Each row is a point on a landscape with many peaks, with its height.
A climber steps from a point to the highest of its 2 nearest points, and stops where none of them is higher. Distance is the straight distance between rows; heights are no part of it.
kineb h=32.6: [ 20   1  -5   6  -5   5  27  37 -44 -34  13 -47  16  28 -12 -29 -18  26
  34  -9   9  -3  -6 -11 -31]
Neb h=39.6: [ 71   5  -9 -13  41 -19  -5  32  11  16  -5  26   7 -28  -5  30  21 -18
 -19 -14 -10 -14  17 -33  76]
lipa h=11.3: [-16 -26 -15  -2  12   5  13 -26  26 -13 -26 -36   3  -2 -13 -32 -11  22
 -30   2  -2  49 -15  19  -8]
nok h=45.4: [ 10  18  11  32   4  38  -4   4 -18  15  -4   3 -36  -7 -15  19  18 -10
  -3  12  27 -30  17   1 -30]
pofa h=30.1: [ 15  38  -2  23 -40 -15 -13   5  21  79  36   1  18  20  54   3 -15   2
  -8  -9  -3   1 -25  14  -3]
mog h=45.5: [ 36  -8  -2 -15   4  -8   5  21  -6   1   4  10   1  -2 -16   0  -2   7
   3   5   3 -29   1 -18   8]
mele h=28.9: [ 12  33  21  18 -36  -6 -19  23  41  56  38 -12  33  44  30   5 -43  23
 -10  -2  21 -14 -28  11  -1]
vigi h=33.7: [ 16 -23  12 -61  -6 -54  -1 -17  -9  52  26   0   8  -6  21 -12  -3  10
  52  11   8 -31  29 -11   5]
Nugi h=6.3: [ 39  47   6 -34  22   0  10  67  15  29  19  -8 -28 -14  13   8  19 -13
  -6 -22  39  18  11  -6  53]
lafi h=54.4: [-60  19  19  12 -24   8   7 -28   2 -62  23  40 -18  14 -24 -32 -28   0
   3  16   2  -1   4   6 -50]
Guf h=47.9: [-14 -10 -10  -1   8  15  -2  31 -22  21 -35 -45  38 -30  41  25  -2 -28
  -7   8   5  61 -48  15  -2]
Nuput h=43.0: [ 19 -12   5 -35   5 -34   9  25   8 -32  15  23  12   5 -31  -1 -19   5
  -2 -13  -9 -43 -23 -14  46]
febus h=36.6: [ 30  -6 -14 -32  23 -21   1   4  26  16   0 -12   3   0  10  -5  14  10
  -8 -29  -7  18  12  -7  52]
nipa h=16.7: [ 24 -45  -6 -24  -5 -38 -18 -29 -18  29 -11  -4  35   4  18  17  11  12
  37   0 -34 -20  35 -27  23]
Zezer h=20.1: [-16  27 -12  15  -7  -5  -4 -34  16 -33  32  -1 -60  21 -45 -64  -1  12
 -34  12   7   3  29   7 -34]
Res h=13.9: [ 42   1 -18 -35   4  -8   8  -6  16  43  14  -8 -22 -24  -7 -40   5  22
 -20  40  12  20  10  -5 -16]
rodem h=17.9: [ -1 -19   4 -29  23  15  33  38 -40 -62 -17   1  10 -22  -4   2   3  -5
  36  -8  -3  21  -6  -2  -6]
zon h=52.0: [  8 -27  -6 -36  -4 -31  16 -35   6  32   1 -46   3   5  13 -45  -5  38
  11  10   6  12  12  14 -26]
mopil h=13.7: [-26 -16  20   3  27  41  29  15 -19 -18 -58 -44   8 -39  -3  18  -4 -25
 -23  13  32  33 -42  23 -14]
miv h=54.2: [-19 -19   7 -30 -20 -25   7 -32   2  -9   8 -25  14  15   4 -35 -23  26
   0   2 -11  -7 -22  26 -24]
Ziv h=35.8: [ 40  -5 -30  -2  20 -24  -8  44  -8  -3  13   5  24   7   4 -15  -7   5
  35 -17   4  30  30 -43  20]
nire h=17.4: [ 18 -21  -3  10  -4 -51  -1  -3 -33   5   4   9  33   6  -8   9   4 -14
  51 -20 -16 -50  21 -35  32]
riv h=63.3: [-24  11 -20  40  -9  14  13  31 -16 -23  -1 -17  -4  -5   4 -18  -8 -28
  -8 -20   6  38 -53  22 -22]
bubon h=42.4: [ 70  10 -10   5  25  -2  10  43  19  22 -12   7  18  -7  -7  18   2   6
 -20  -5  15 -16   8 -25  28]
nop h=26.1: [-39   4  35 -40   2  11  44 -27   0 -59   2  56 -20 -31 -29 -13  -5  -1
   3  34   7 -30  17   8 -20]
Lasi h=22.0: [  3   2  27   3  -7   7  -2   2  40  28 -23  -5  18   9   2  27 -20  18
 -34   3  27 -40 -31  24  -6]
kabat h=51.6: [  0 -13  -1  10  -9  16  21 -17 -24 -35  -7   4   5  -2 -21 -22 -11  18
  -1  29  -9  -1  -5  -1 -54]
nedal h=32.5: [ 60   4 -21  33  27  26  -9  -7   1  12 -12  -9 -19 -22  13  17  41  -8
 -47 -13 -39  16  11   0  36]
vak h=50.0: [ 21 -27 -18  22  -9  -9  45  -6 -34 -46 -15   7  31   2 -16 -20  -8  17
  17  18 -20 -39 -10 -12 -47]
tegun h=34.8: [ -5   1  35 -27 -28  28 -53  -9 -29   9  17  10  -7  17  10  45   9  -2
  23  -1 -22 -28  14 -10  20]
Lora h=29.7: [  6  13  -4 -18  18  22 -22 -13  17   7  -2  36 -59 -45 -15   5  38 -28
 -52  11 -10  15   3  17  20]
poku h=40.1: [-57 -12  26  27 -20  34 -40 -18  18   9 -32  -1  27  31  15  47 -17   5
  15  -6   2  18  -2  10  -9]
Mefon h=15.7: [ 23   8  -7  19 -18 -37  24  -6 -37  33  15 -19  -9   5  27  -5  28 -20
  26 -45  -1 -62   2  15   4]
lobur h=55.6: [ 14  24   8  52   1  32  11   1 -10  44 -26 -47  -8 -22  19  13  15 -29
 -53   2  21   4 -33  29 -16]
Fos h=31.2: [ 22  11  -6 -22 -29 -26   3  17  -9  66  18 -11  23  -9  47  -1  -4   2
  19  10   5  -5 -23   8 -25]
Zolu h=37.5: [ 63  -8 -34 -18  27 -22 -16  52 -14 -17   2   5  47  -1  13   9  -1   4
   4 -15 -28  26   6 -41  49]
mavad h=48.6: [ 14   3   0   5  28  15  -3  -6   8  51 -11 -44 -20   5  25   4  28   8
  19 -31  24  31  48   2  16]
fifo h=9.7: [-54  22  18 -16  -3  11  23 -15   9 -40   6 -23 -48 -16 -38 -50  -9  -8
 -46  31  25  24 -19  26 -21]
Raku h=21.6: [-45   4  12 -24 -14 -41  11 -38  38 -26  29  36 -36   6 -24 -45 -17   6
 -13  17   5 -25  15  23 -20]
Gos h=36.5: [-45 -20  30  -4   5  19 -36 -19  40   4 -23  27   6  24  -2  44 -14  16
  26  -7  16   5  29  -5  18]
zepan h=39.7: [ 25 -22  -2 -19  10  17 -30  27 -23   1 -38 -17  46   0  30  67  20   3
  18 -14 -29   3   3 -11  33]
Ropu h=20.9: [ -7  11   1 -14 -22 -11 -17 -20  25  -3  35  18 -28  15 -25 -43 -18  16
 -27  29  -2  -3   8   4 -23]
sazal h=40.5: [-21 -16  -5   2   9  11 -15 -24  28  26 -32 -62  36  17  33  16  -7  16
 -23 -27  -9  66 -26  18  29]
kog h=44.4: [-36 -20 -16  42  39   6  41 -36   2 -25 -24  33  -7 -14 -15  -1  10   0
  41  12  29  -6  50 -12 -54]
fako h=24.2: [ 44   5 -13  35  -6   4 -22  25  13  21   9  10  27  35  -8  10 -22  24
  20  10  12  -8  29 -48  -2]
mep h=39.4: [-38  31  37 -20 -16  35 -10   6 -39 -13  14  -6 -47 -24  -7   8   9 -39
 -25  10   8   2 -35  27 -13]
voval h=27.5: [ 18  36  19  26 -32   5 -33  28  40  26  39  31  13  45   6  16 -37  12
 -16  -6  11 -31 -20 -11  19]
Tagan h=41.4: [ -4  33  21  11 -16  33 -12  -2  -5 -14   8 -10 -45 -10 -32  -8   2 -18
 -67  17   5  -8 -30  22 -12]
Ziras h=59.0: [-34  20  -9  -1   5  12 -16 -17  12  33  10 -28 -22 -27  27  -8  10 -38
 -50  -5  -3  76 -42  32  21]
pemu h=28.5: [-53 -11  33 -23  -1  15  18 -75  -5 -56   2  19  -6   6 -18 -30  -8  26
  22  22 -13   0  53   1 -30]
volab h=16.6: [ 59  13 -19  32 -26 -13  15  24 -43  24   7 -30  16  10  35  17  26 -10
   6 -28 -29 -47  -7   0  16]
tema h=8.0: [ 15  40  -2 -17   7 -28   7   9  45  28  39  29 -54 -10  -5 -20  24 -19
 -30 -15  13 -16   8   8  62]
gipul h=37.4: [ 39 -16  -2 -26  18 -21 -22 -18   0  13   8  31  -7 -25 -14  21  21 -16
 -10  -5 -30 -25  12 -26  62]
Fir h=51.5: [-48  25   8  35 -17 -12  31 -45  -2 -42  25  52  -6   7 -17 -26 -25  -5
  23  27  22 -47  33  -7 -77]
fumi h=40.6: [-32 -10 -11  -8  20 -39  24 -10   5  12  14  24 -21  -5   4 -22   3 -10
  63 -20  32  -1  36  -9  -5]
bame h=50.3: [ 11 -27 -23   3  12   7   8  27 -13  14 -39 -26  37 -24  27   8   1   5
  20  19   1  53 -12   2 -34]
ran h=14.3: [-16 -22   6  11   7  25  25  -3 -43 -34 -43 -54  12 -29   4   7   6 -29
 -40   8 -13  11 -64  37 -17]
fub h=40.3: [-15   2  26 -29 -13  14 -16  29 -18  12   2 -20  18   7  20  26  -9  -1
  19  -9  10  10 -25   9   4]
tode h=58.9: [ 18  10 -15  60 -31  42 -33   0 -29   7  -4 -18   9  -5   7   5   2 -11
 -42  39 -32  25 -29   1 -38]
Siz h=19.5: [ 56 -20  -2  44   5 -11   2   4 -32 -10  -6   7  26  13 -38  16  -3   5
  20  13  -8 -67  29 -48   9]
taf h=52.1: [ -4 -14 -19  29   7  11  -3  -7 -24  40 -22 -30  -9  -8  41  12  38 -11
  40 -23   0  23  34  11 -17]
gor h=21.7: [ 49   8   7  22  13 -12  -2  31  -4   3  15  18  14  20 -43  12 -17  12
  30  21  33 -58  36 -62  10]
rubo h=16.9: [  0 -23   3  -1  19 -23   8 -49  54   0 -22  -1 -23  13 -31 -12   8  20
 -33 -15   7 -39  25  13  26]
kudo h=52.5: [-20  -4  12 -15 -14 -47  22 -13  42  -4  18   2  -4  20  -4 -26 -24   8
 -21 -25   6 -57 -30  44   6]
Mas h=42.5: [-22 -24  20 -50   5  20 -22  13 -16  -7 -31 -19  44   0  25  54  -3   9
  26  -2  -9  18 -19   3  15]
dosad h=33.6: [  4  38  -2 -42  -1 -10 -10  44   7  50  26 -36  32  -2  58   7 -13  -9
  -6 -16   9  64 -41   7  32]
fekul h=48.7: [-25   7 -13  57 -32  11  13  27 -44   8 -35 -26  23 -13  34  25  10 -38
  -4  -8  -8  -4 -57  36 -33]
mapo h=17.1: [ 10 -10 -11 -22   4  -8  15  45  -6 -14 -30 -33  59   3  27  30  -7  -1
 -11 -35  -9   2 -66  17  21]
lemor h=17.7: [ 41 -37 -24   9 -21 -40 -29 -18  -4  43 -11  19  61   5  18  27  -1   8
  22  20 -47 -26  18 -37  16]
Fula h=29.8: [ 15  25 -10  11 -39 -26 -34  -6  -3  45  48  -2  23  39  58  14   3   2
  18 -37 -43   4  -1  -8  41]
zesi h=14.6: [  5  14   2   9   8 -37  25  11 -14  27  20  23 -25 -11   3   1  21 -34
  34 -37  30 -62   9   0   9]
zoluk h=25.8: [ 25  24   2  14 -29   6 -37  46  17  36  24  29  34  30  15  23 -29   9
  16   6  13   6  -5 -33   8]
Finuv h=40.9: [ -4  25  26  23  13  38  13 -13 -33 -20  14  -1 -48   9 -35   8  17   2
   8  19  32 -52  44  -9 -40]
Vigok h=45.2: [-23   1  17 -44  21  11  -6  -5  12  44  -5 -41 -30 -11  14 -12   9   7
  19   3  35  53  29  13   4]
gakaz h=46.4: [-12  -1  -1  38 -13  23   4  14 -25  23 -41 -58  37  -5  41  39   6 -25
 -22 -16  -7  18 -58  33   7]
zozu h=32.8: [-43 -25  33  -8   7  -4  -3 -44  21 -14 -12  45   0  11 -16  20 -12   9
  36   7   8 -30  47 -13   2]
fidan h=16.0: [ -6 -24  -2  19   7 -40  -7   7 -42  -1   7  47  27 -19  -8  18   6 -38
  85  -1 -12 -17  40 -49  23]
zagu h=30.6: [ -7  25 -21  15  20  -5   2  43  68  16   5  40 -20   5 -21 -11 -10   6
   4  13  55  16  22 -19  16]
Sof h=31.4: [-16  -2  21  -9 -21  -2  33  36 -34 -41  10 -18  33  27   0  -7 -33  16
  49 -14  13 -24 -26   1 -27]
gosi h=48.0: [-62   0   2  46  13   9  48 -40  13 -27 -10  36  16   8  -9   1 -21  15
  40  23  43 -26  34  -5 -79]
Funo h=41.1: [  6 -14 -15  -2  -7 -29 -16  18  10 -37  22  44  27  21 -21  -1 -28   4
  19 -10 -21 -10 -12 -34  32]
Bal h=16.2: [ 22 -11 -29   1   1 -24  17   1  19  19 -19 -30  48   3  35   4   0  13
 -26 -34 -23   9 -49  21  15]
laron h=19.2: [-55  18   6  13   8  -6  10 -31  53 -39  17 -14 -59  34 -48 -49  -3  22
 -24  -4  27  -4  32  26  -3]
papim h=56.2: [-66  20  29 -24   1  18 -23  -2  26  30  -1 -11 -25 -30  15  15  -6 -46
 -47  17  31  45 -51  36  25]
lelo h=59.2: [ 15 -32  -3 -47   5 -39  -8 -63 -22  -4  20  24 -27 -26 -18 -27  21  -3
   1  19 -40 -19  38 -12  10]
kufo h=17.8: [ 71  -6 -22  52  -8 -22  11   8 -32  14  -3 -13  22   9  -4   9  16   1
   5 -14 -27 -66  10 -30  20]
Naru h=38.4: [ 13  -4 -11 -17  18  -2 -19 -12  28  38 -14 -29  27   9  47  32  12  14
 -13 -37 -24  44  -2   6  51]
Fipov h=24.4: [-36   9  19  -6   7 -17  31 -44  24 -49  18  80 -21 -19 -48 -24 -17  -5
   7  45  17 -49  41 -21 -23]
bif h=54.3: [ 23 -49 -55   7   6 -31  -3 -25 -14  -8  -4   0  23  -5  12 -31  12  14
  27  -1 -52  41  25 -20  -8]
lak h=9.3: [-54  33  20 -22 -16  -9  -5 -23  19 -11  27   0 -63 -11 -16 -44   4 -20
 -40   9  15  11  -8  40 -17]
lepur h=15.4: [-19 -16  15  -7  18 -13   5  32 -30 -27  -5  31  18  -1   6  32   5 -24
  78 -29  14 -10  35 -31  20]
guk h=20.4: [-22  -8 -11   0  19   6  32  38  32 -29 -29  11  19  -9 -21 -16 -36  16
  11  23  42  40 -17  -5 -32]
las h=39.2: [ 30 -10 -25 -28  17 -24 -19  47  34 -28   8  31  38  13 -20  -2 -24  18
  -5  -2 -11  27  -1 -44  53]
mudeb h=38.5: [ 10  33  17 -13 -19   6  -2  43 -27  30  28 -14 -13   5  22   8   1 -16
  21 -24  25 -10 -22  12   4]
Rap h=43.3: [ 19  18   1  24   3  53 -25   2   9 -28  -5  -4 -24  -9 -36   3   2  -4
 -84  21 -19  20 -31   6  11]
tokor h=20.3: [ 14 -10   3  -5   3 -23  -8  -1  60  43 -17  27  32  11  15  26 -18  18
  -6  -7  16 -23  -7  -5  23]
Viki h=51.9: [ -9   2   8 -15  -9  19 -35   2  14  52 -15  32  12 -25  26  51   5 -15
 -15  26   1   3 -24  13 -11]
besug h=25.9: [  9  22  -8 -24  11  10  -9  85  30 -17  10  43  -4 -12 -21   6 -16  -9
  -1  17  31  37 -12 -25  19]
Sug h=21.8: [-39   0   6 -28  11   5  29  15  39 -19  -1  31   2  -7 -21 -24 -35  32
  32  49  47  22  19 -15 -32]
givas h=61.6: [  4  16  -4  39 -46  39 -49 -23 -46  -1   7 -28  -8  16   8   6  21  -4
 -29  21 -51   6   1   7 -27]
kopa h=48.4: [  5 -11  22 -24 -18  22 -12  -7 -15  24 -22  23  14 -23   5  40   2   2
  -1  46  -3 -28  -7   2 -33]
pugak h=32.0: [  7  -3   2  31   0   9 -44 -15  19  -1  12  20  -7  38 -13  20   2   7
  11 -30 -16   1  40 -34  56]
Bim h=14.7: [ 16  -9 -20 -20  23 -11   2 -38  29  32  -4   2 -49 -26  -9 -33  34   3
 -27   8  -1  24  34  10   7]
tas h=70.2: [-41  -1  -7  15   5  -2  32  -4 -16 -24 -21  20 -29 -34   1  -6  19 -43
  -6 -27   8  -2 -31  42 -33]
Niv h=35.5: [ 21 -31  -9 -53  24 -10 -17  -1 -12 -19  -3   4  12 -13   2  23  20  -3
  10 -16 -36   8   4 -14  54]
rebu h=31.0: [-12  24  12   7 -38   5 -60 -14  10  64  37 -10  11  43  56  23  -5   7
  15 -18 -20  26  12   0  24]
Mek h=32.2: [ 45   6 -17   1 -14 -24  20  -8 -10  -4  23 -36  -1  20  -3 -46  -3  22
 -31 -27 -21 -22 -24  14   1]
getel h=15.3: [ 31  11 -45  45 -14  -4   7 -18  -5   2  -1 -23  11  -2  29 -15  16  -4
 -53 -20 -58  22 -45  22   1]
gupit h=16.8: [  9 -17  -8 -34  22 -27  15  58 -40 -32  -9  13  27 -15  15  18   9 -25
  48 -37  -7   1  -6 -15  23]
ven h=11.9: [-36 -13  -4   5  18  21  -9 -27  28 -26 -26   6 -25 -14 -17  -2   8  -7
 -35  -6  -7  42 -12  26   4]
faren h=28.0: [ -4 -27  27 -14  -9  -5  21 -49 -44 -31 -17 -13  -4   4  -8   5  17  10
  11  -7 -24 -62  14  16 -15]
paz h=66.3: [-28   8 -32  73  -4  14  17   4 -20 -37 -13   9 -18  -7  -3 -18   9 -33
  -6 -21  -6  17 -22  24 -49]
luv h=54.7: [ 13 -22 -23  17 -36   8  -5   6 -27  18 -32  -2  46 -20  27  23  -1   6
  -3  47 -34  -3 -27   1 -50]
vud h=5.5: [  4  56  21 -16  13  23   4  54   5  48  10 -44 -29 -15  21   8  13 -22
  -9 -17  53  36  -6  12  33]
zisa h=53.7: [-52   4   7 -50   9  27 -43 -11  18   4   2   3  -7 -21  13  27   1 -23
 -28  20 -11  55 -47  17  24]
vap h=25.7: [  7 -22  39 -22  -8  -6  -7 -59  -4  15 -18 -12  -7   6  -4  19  16  13
 -13   0  -5 -76  21  21  -2]
Bemi h=37.0: [ 38 -24  -7   2  27  19 -20   6   5  23 -36  -8  16  -9  17  37  26   5
   2  -7 -11  16  27 -11  23]
vis h=27.4: [-16 -10  23 -40  -8 -14  35 -52  -7 -46  18  28   4  -6 -24 -40 -20  26
  12  39  -7 -34  25  -6 -35]
Sur h=56.6: [-43  12  12  13 -21 -13  29 -29 -24 -56  16   9 -25  11 -11 -36  -7  -8
   6 -20  -5 -34  -7  26 -47]
Temo h=43.1: [-37  -1  10  42 -20  33 -32 -18   6  16 -21 -42  22  33  28  29  -4   0
  -9 -25 -13  35 -26  20   8]
piran h=29.1: [ 11  21  27  12   4  14 -39  -1  24  11  29  19 -34  34 -30  18   3   4
  10  -8  19 -30  51 -35  61]
mivek h=27.8: [ 52  28 -17  39  -8  -3  14  21  -7  37  14 -49  20  28  39 -10   2  17
  -2 -35  -8  16  -3  -3  10]
kado h=33.5: [  0  -3 -27  36  30   5  -9   3  52 -11  -3  43 -20   9 -43  -6  -9  13
   8  16  27  17  46 -39   6]
kaba h=37.3: [  3 -22 -17  42  36 -13   1 -23   9 -14   1  22  -9  13 -46  -8  -2   9
  37   5  17 -13  63 -49   7]
Subun h=49.1: [ -4   4   9 -36  15  39 -39  39  17 -21  -7 -28  26  15  -8  28 -19  16
 -27   3  -3  61 -27 -12  46]
Lok h=25.5: [ 21  -9  -7  -3  18  25  -5  29 -23 -67  12   0 -19   3 -35 -14   1   5
   2  -4 -21  22   5 -19  18]
Sos h=34.9: [ 14   9  -4  36 -13  34   0 -14 -65 -35  22 -22 -29  20 -22 -27  10  14
  20  21 -14  -9  38 -18 -52]
Nizal h=8.7: [-14  41   5 -19 -18 -27  -9  -4  38  16  51  22 -60   1 -11 -36   9 -13
 -39  -7  11 -16  -5  30  16]
litis h=64.6: [-31  13  22  25 -40  44 -34 -40 -59 -26 -16 -19 -16 -10   0  20  17 -28
 -37  36 -38   5  -1  15 -53]
mus h=49.6: [ 12 -17 -11  -9  -6 -38 -10 -37  25  54  16 -21   6  26  21 -27  -4  30
  24  -8   0   7  39  -5   3]
geb h=37.1: [-24  17  47 -28 -17  37 -26  -3 -29 -21  17  20 -40   2 -19  22   8 -11
  -5   7  -2 -24   5   7   7]
big h=10.8: [-14 -19  -7 -20  13 -16  30  -8  38 -30 -10 -23  -9  19 -29 -44 -16  39
  -3   2  20  15   6   8  -1]
gede h=59.3: [ -5 -24   4 -25  -1   2   3   0  30 -19 -28  39  35 -12 -14  20 -23  17
 -27  31  -9 -17 -43   4 -15]
Kez h=52.3: [ 25 -32 -42  31 -28 -11  21  15 -39 -21 -28  14  50 -16  16   9  -3   2
  19  35 -49 -22 -21  -9 -44]
rikul h=30.9: [ 20  10  -5  15  -3 -12  13 -17  -6  -3  28 -22 -35  26 -18 -34  12   9
  -5 -27   4 -37  16   4   2]
mepef h=32.7: [  0  14  13  -4 -23  36 -66   0  -4  30  22   7  -2  27  17  36   5   5
  10   1 -20  21  16 -16  25]
Vufa h=55.7: [  9   3 -25  71   0  17   3 -19 -18  33 -18 -38  -7  15  23   4  30  -4
   6 -21   4  -7  26  11 -34]
fomu h=68.3: [-51  11  37  20 -28  30 -20 -51 -21 -16 -18  -2 -15  -1  -1  14   1 -17
 -21  18  -4  -7   6  23 -54]
dor h=52.4: [-40 -18   7  -8 -17 -13  13  -6   9 -20 -13 -19  36  11   7  -8 -35  11
 -17   0  -4   1 -66  33 -24]
dis h=42.8: [-38  -6  -3 -42  31 -17  19  10  12  16   5  -3 -31 -11  12 -21  11  -5
  59 -20  43  40  40   3   5]
nokoz h=59.1: [  3  13 -11  55 -24  14  -4 -20  -6  49 -19 -26   4  -2  33   8  18 -10
 -28  -8  -7  -2 -15  25 -27]
dur h=18.3: [ 15  -4 -10 -12  14  -2  17  66  -3 -16 -23 -16  33   0   6   4 -17   5
   7 -16  20  22 -26  -4  -1]
teve h=10.2: [-17  10   8  -9   1  14  23  -2  12 -28  11 -41 -29  13 -41 -53 -18  30
 -25  23  27  19  -3  11 -20]
lozo h=38.3: [-30  -4   8  -6  -2 -53  12  -2   4  -3  41  37  -4  10 -14 -25 -26 -11
  65  -9  25 -34  25 -20   5]
gubub h=54.5: [-42   6  19 -10 -22 -29  17  -9  15 -46  22  27 -15  15 -13 -19 -18 -13
 -18 -29  -6 -50 -41  40  -8]
kofoz h=41.0: [  3 -40 -33  33  44 -12  31 -28  -2 -11 -22   6   4  -5 -17 -14  11  14
  49   6   9   4  62 -30 -25]
kofed h=51.4: [ -1   5  -8 -38  20  39 -45   7  18  11  -1 -17  12 -15  10  32   0   1
 -41  26 -23  64 -36  -2  36]
nogo h=7.2: [ 47  58  -1  -2   0 -17  12  30  26  43  49   9 -29   6  15 -17   4   0
 -20 -18  13  -1   3 -11  49]
Redav h=70.4: [-65  16  50 -12  -4  21  15 -46 -25 -33  -9 -22 -38  -8 -12  -8  12 -16
 -10  -8  14 -12   9  41 -34]
ruvu h=34.3: [ 34   6 -35   6   6 -33  14  44 -10 -18  26 -13  12  13  11 -34  -2   0
  16 -47  -9  20  -8 -16  25]
Nelir h=29.4: [  6 -22   6  -8  -5 -19   2 -36 -31 -31  12  -7 -17  17 -23 -18   9   5
   7 -18 -31 -38  21  -6  10]
mubi h=34.4: [ 68 -16 -17  32  44  19   0   4  -5   2 -23 -15 -12 -16  -5  15  38   0
 -13 -13  -9  -9  40 -14  30]
vedab h=48.9: [ 18  -7   8 -16  -3   8  24   6 -13   3  -2  -5  11  -1 -13 -15 -21  27
  16  39  23 -20   6 -12 -49]
Tepak h=37.2: [ 10  11   4  34   8  28  -4 -15 -45 -25  32  15 -36  17 -38  -5  12   4
  35  25   9 -34  62 -43 -30]
fiben h=26.9: [ 19 -23   3 -19  37  27 -12  14 -16 -54 -10  32 -26 -29 -32  19  20  -9
   5   7 -20   4  24 -23  32]
mume h=29.9: [-48 -27  21  -6   3   4   1 -77 -14 -50  -5  50   8  -4 -10  -2   2   2
  42  15 -29  -4  58 -17 -12]
lamet h=55.3: [-13 -15  22  -5   3  28  21  -8  13 -40 -29  30  10 -13 -35   6 -24  18
 -24  44  10 -13 -19   2 -32]
rotik h=28.4: [ 11 -18  -4 -35  29  21 -21  -4  14  -9 -11  52 -40 -46 -26  21  30 -17
 -21  27 -16  13  22 -10  31]
Fati h=34.7: [  9 -10 -16  -2  30 -20 -17 -10  40  -2   1  10  -7  13  -7   1   9   0
   4 -43 -12  26  35 -21  79]
luno h=14.9: [ 11   5 -15  26 -14  15   7 -10 -41 -13 -10 -50  -4 -11   9  -6  16 -20
 -56  -9 -37   5 -55  37  -9]
Vuzek h=27.9: [-17  34   4   6   9  24  -5  59  55   8  -3  18 -20  -6 -21   1 -13  -8
 -25  20  52  42 -21   0  17]
sedi h=15.6: [-13 -19   1 -27  25 -13  -4 -52  41  -1 -22  17 -46 -19 -25  -7  29  -4
 -40  -7  -7 -10  27  23  26]
daka h=19.1: [-39  -1  14  -4  28  35  40  37  -4 -70 -22  10  -2 -15 -25  -5 -17  -2
  20   6  31  34  -9  -1 -13]
Geke h=61.8: [ -3  20 -19  16   0   4   4   2   8  15   8 -12 -22 -14  17 -16  15 -19
 -30 -27  -6  37 -28  26   8]
zodo h=36.7: [-12  37  13 -27 -12   5 -13  27  -4  25  28  15 -28 -17  24  18  16 -40
 -13 -28   5  -9 -42  31  24]
tufut h=23.1: [-12   3   3 -23   0   6  12  37  -2 -35  21  44   4  -3 -18 -15 -30  10
  44  29  19  23   7 -30 -20]
Bub h=50.7: [-31 -19  -7  16 -25 -16  25  -4 -11   6 -40 -15  45  -5  34  16 -11  -8
   2  -5  -8 -11 -58  37 -41]
zar h=28.8: [ 43  47 -11  47 -21   3  -5   4  -1  39  32  -6   8  24  50  13  13  -3
 -17 -34 -39  16  -6  -2  34]
bado h=12.8: [-19 -10  11  12  29  45  14   8  12 -14 -50  -3 -20 -37 -22  14   3 -11
 -34  21  25  26 -17  21 -16]
biv h=19.3: [  6  -1  -5 -19  14 -17  41  62  11 -14  -8 -10  35   8  -8 -23 -36  26
  25   4  47   6 -16  -8 -27]
vasur h=15.5: [ 25 -25 -48  22   3 -25  15 -20  17  -1 -24   3  24 -13  17 -12  10   4
 -34 -17 -41   9 -34  17  -6]
bag h=50.4: [  7  32  23  28   3  37   1   9  -7  43  -6 -28 -37  -3   9  24  26 -16
 -17 -20  35 -20   3  20  -1]
gazup h=56.7: [ -3  -2 -32  41 -56  10 -33 -19 -18  32 -19 -15  41   1  33   9  -6   2
 -28  49 -46  17 -32   8 -52]
nel h=33.2: [ 34  -5 -19  -7 -11 -49  29  20 -12  -9  26 -23  20  22  -2 -38 -15  13
  18 -34  -5 -28 -18  -9  10]
Buriv h=18.9: [ 22 -24 -20  12  -5 -49 -13   3  28  39 -12  41  57   4  21  30 -11  -7
  28 -11 -11 -19   1 -27  31]
gev h=55.4: [  7 -15 -15 -18  -3  11 -15  27  17  14 -23  51  34 -31  13  42 -12 -12
 -10  38  -7  14 -48  -4 -17]
Domi h=35.9: [  6  -8  22 -29   3 -47 -10   2  -8  29  41  23  10   6 -11  -8 -19  -2
  73  10  23 -36  44 -44  18]
zabe h=45.3: [-22 -20  37 -49  -2  39  -9 -12 -27  -2 -28   4  22 -25   9  44   2   6
  16  38  -7   5  -2   4 -14]
libef h=22.7: [-28  14   4   0   7 -43  36 -21  43 -28  26  45 -40  -3 -47 -44 -12   0
 -10  31  32 -60  22   4 -24]
Pitef h=24.3: [ 23  16  -4 -38   2   5 -12  77 -14  -9  28  28   8  -8  -7  -2 -22   3
  37  22  19  31   6 -44  -2]
limoz h=56.5: [ 33 -31 -33 -18   9 -14  -7 -39 -25  -8  12  -3 -24 -19 -13 -45  25   9
  -6  14 -46  22  31 -11  -9]
repe h=46.0: [  8   7   4  14  16  46 -19  23  30 -11 -22 -19   0   3 -22   7 -10  15
 -46  10   8  51 -18  -6  25]
doref h=32.3: [ 19  -5   7 -49  -2 -38   9  18  -5  62   4 -31  22   4  43  -3  -2  13
  47 -17  29  -6  13   2  -5]
Seva h=33.8: [ 11  -2 -10  25 -35  11   0  -9 -59 -24  21 -43   0  32  -1 -29   4  15
  20  -1 -32  -3   5  -5 -36]
runot h=23.8: [-15  -1  38  -2 -21  16 -15 -28   2   7 -10 -11   0  20  -6  22  -7  12
 -23  -2   0 -46  -5  22  -6]
rasog h=35.1: [-19  38  -4 -34  -2  -8 -15  48  24  32  28  14  -6 -10  35  11  -1 -22
   2 -30  14  42 -34  12  40]
Momom h=75.1: [-68  -6  33 -18   6   6  24 -26 -11 -18 -26 -12 -29 -20  10   5  16 -28
   4 -31  17  -5 -16  51 -11]
fov h=18.2: [-18  -4   1  17  19   5  15 -47  43 -26 -21 -26 -43  22 -44 -32   7  28
 -44  -2  17 -15  28  20  -6]
filol h=30.2: [ -4  -8   4  10 -17 -27  43  15 -46  -5   9 -16  26  22  14  -7 -11  10
  68  -7  18 -52   7  -9 -42]
zesud h=52.2: [ 31 -32 -44   7   4 -13   8  15 -10 -11 -17 -21  36  -6  16 -21  -5  20
  13   3 -26  46 -10  -7 -23]
pafeg h=31.1: [ 36  32 -10  13   5  34 -29 -17   6  17  14  12 -36 -22  10  12  33 -21
 -67   1 -38  22 -14   8  26]

Call two points neighbours if one is among the 2 nearest of the other. Go from one point of each pair to the other, from neighbour to neighbour, staying as high as possible. Name the lowest point that can't be avoided.
kabat / nire => nipa
mog / lelo => Nelir
nokoz / miv => vigi
Sur / miv => kudo
lelo / miv => gakaz
Momom / kabat => vak
Temo / gede => Niv

For each start below, name the point where the climber stops.
gupit => Sur
mele => nokoz
zar => Momom
repe => Momom
tokor => mog
vak => Momom
lipa => Sur
Bim => Temo
filol => nokoz
